Each row is a point on a landscape with many valleys, with its height.
From any point a ball takes the steepest step (drop divided by distance) to one of its 5 nearest points. It stops when none of these is lower. Distance is the straight distance between rows; heights are no part of it.
zegag: [ 50 122 117  84  52  86 107 124  89 132 118  81 139]  h=2.00
Vum: [ 90 121 106 115  97 161  91 122 129 124  98 147 148]  h=2.66
Zaz: [ 96 141 145 133 115 106 130 132 120 123 136 122 144]  h=1.56
fipil: [107 142 136 164 103  60 143  94  88 133 153  81 152]  h=0.32
Pagub: [196 122 111  90 187 154 101 156 175 118 136 169  76]  h=0.62
toz: [108 131 118 149 111 154 105 117 136 138 103 148 140]  h=1.75
Befir: [ 93 114 123 151  54 137  99  98 110 148  94 114 145]  h=1.29
Sipe: [ 99 140 157  98 135 125 116 153 131  94 144 145 139]  h=0.33
nizo: [126 102 118 190  80 141 116  87 103 153  92 109 150]  h=0.92
pem: [ 98 129 124 163  73  65 131  88  83 136 141  71 137]  h=0.75
Mim: [128 147 142  68 160 153 111 161 143  98 144 168 115]  h=0.96
Rupig: [145 136 150 159 154 123 153 134 136 133 146 123 131]  h=4.73
muko: [134 122 134 181 117  71 168  65  89 130 143  73 146]  h=0.80
ven: [124 128 134 174 109 122 135 104 120 148 123 115 143]  h=0.41
geg: [162 134 145 128 169 144 142 158 155 127 144 146 105]  h=3.84
kego: [145 123 138 168 154 130 159 119 134 134 136 125 138]  h=4.63
rel: [189 130 124  65 183 158  99 166 160 107 146 173  77]  h=0.51
mudil: [120 115 124 183  77  89 135  70  83 145 126  79 147]  h=0.74
kan: [ 55 138 128  94  82  92 107 134  96 126 118  93 146]  h=1.86
zus: [ 80 142 151  93 111 120 115 147 117 110 138 136 145]  h=0.82
vima: [218 112 125 131 186 159 161 157 177 135 144 151  88]  h=2.14
nonu: [154 128 106 140 152 166 110 133 156 133 116 167 119]  h=1.27
bev: [181 126 135 163 172 147 165 133 155 141 135 137 116]  h=4.01
sipir: [ 50 118 105  62  65 144  93 129  97 108  94 138 165]  h=0.55
vep: [143 124 146 195 137 105 176  82 101 140 129  82 150]  h=1.18
lafef: [ 74 140 119 115  78  55 120 123  91 125 142  73 137]  h=1.71
Sipu: [208 113 121 149 188 150 175 142 160 152 133 137  97]  h=3.12
fen: [188 124 142 163 179 139 191 128 136 143 137 126 118]  h=6.09
zuf: [140 128 121 165 141 156 143 116 139 145 120 133 130]  h=2.30
deram: [127 139 144 175 136  98 160 102 108 136 147 101 140]  h=2.16
mokur: [ 86 133 121 132  65  33 123  98  86 124 139  68 143]  h=1.35
mov: [130 128  97  62 164 183  77 140 138  91 120 181 126]  h=0.95
Piba: [173 116 106 161 164 170 151 119 166 151 109 146 117]  h=1.31
kip: [ 79 130 116  95 110 141  99 130 122 111 107 147 153]  h=2.81
bifu: [185 116  98 125 176 175 114 134 175 144 122 163  89]  h=0.85
rovud: [155 131 110  61 181 168  82 156 150  93 131 183  95]  h=0.63
nir: [112 108 124 174  62 117 115  84 100 152 109  95 153]  h=0.61
fevus: [ 73 127 122 127  52  77 108 109  89 136 118  78 142]  h=1.91
puz: [212 115 158 145 186 129 205 135 146 132 150 119 109]  h=7.15
Forub: [ 77 126 124 124  62 106 104 114 100 139 111 107 150]  h=2.06
Nav: [ 61 135 134  83 114 131 102 138 117 109 121 138 153]  h=1.40
Taluz: [112 122 126 163 111 144 121 117 131 143 113 136 141]  h=1.79
Bov: [138 147 163 125 156 126 133 157 141 120 153 137 115]  h=2.80
vofeg: [128 117 106 176 103 154 121 108 129 156  99 133 142]  h=0.39
ruvof: [124 138 133 150 134 141 125 129 137 130 127 134 136]  h=3.64
Keve: [137 136 128 103 161 156 106 159 150 106 132 171 104]  h=0.66
bup: [100 142 152 140 122  91 140 132 117 124 151 110 142]  h=1.26
voson: [155 133 109 115 167 165 103 146 166 118 123 169 102]  h=1.19
Viza: [ 97 143 164  98 140 107 123 157 121 101 159 130 136]  h=0.73
Vukos: [ 61 123 106  70  60 153  89 127 102 114  88 142 150]  h=2.69
Rig: [226 102 112 135 190 154 191 140 171 154 134 143 105]  h=2.35
muni: [ 81 126 117 123  87 133  96 121 117 127 109 134 155]  h=3.06
bofar: [ 89 136 109  86 134 168  92 141 138 105 115 172 138]  h=2.40
duli: [224 107  96 118 186 155 130 151 183 150 134 151  78]  h=1.10
dat: [ 49 139 120  72  67  51 121 125  83 123 125  70 136]  h=1.89
rulav: [ 90 138 133 144 112 117 126 125 118 131 120 118 144]  h=2.27
gagis: [161 130 157 174 168 102 188 115 122 142 158  98 133]  h=3.89
galam: [167 151 168  92 167 137 132 170 149 102 158 159 101]  h=1.46
duno: [ 59 115 111 102  48 117  99 120  96 136 101 101 137]  h=2.36
pagi: [213 134 155 129 177 131 171 160 159 122 154 133  90]  h=0.52
rotu: [155 145 156  74 166 139 115 173 144  84 149 161  95]  h=0.89
bana: [200 118 114 153 183 149 177 130 158 150 125 145 103]  h=2.11

Where does a ball stop that starts at each point below?
Piba: rel
muni: vofeg
deram: vofeg
vep: vofeg
kip: Sipe
Forub: vofeg
Zaz: Sipe
fevus: fipil

Call two points neighbours if one is among the 5 nearest of the other. Go from one point of each pair to the other, from neighbour to neighbour, staying as low as possible. Name the highest point that can't be avoided.
Sipe / pagi: vima
sipir / Sipe: Nav
vofeg / fipil: mudil
rel / Sipe: Mim
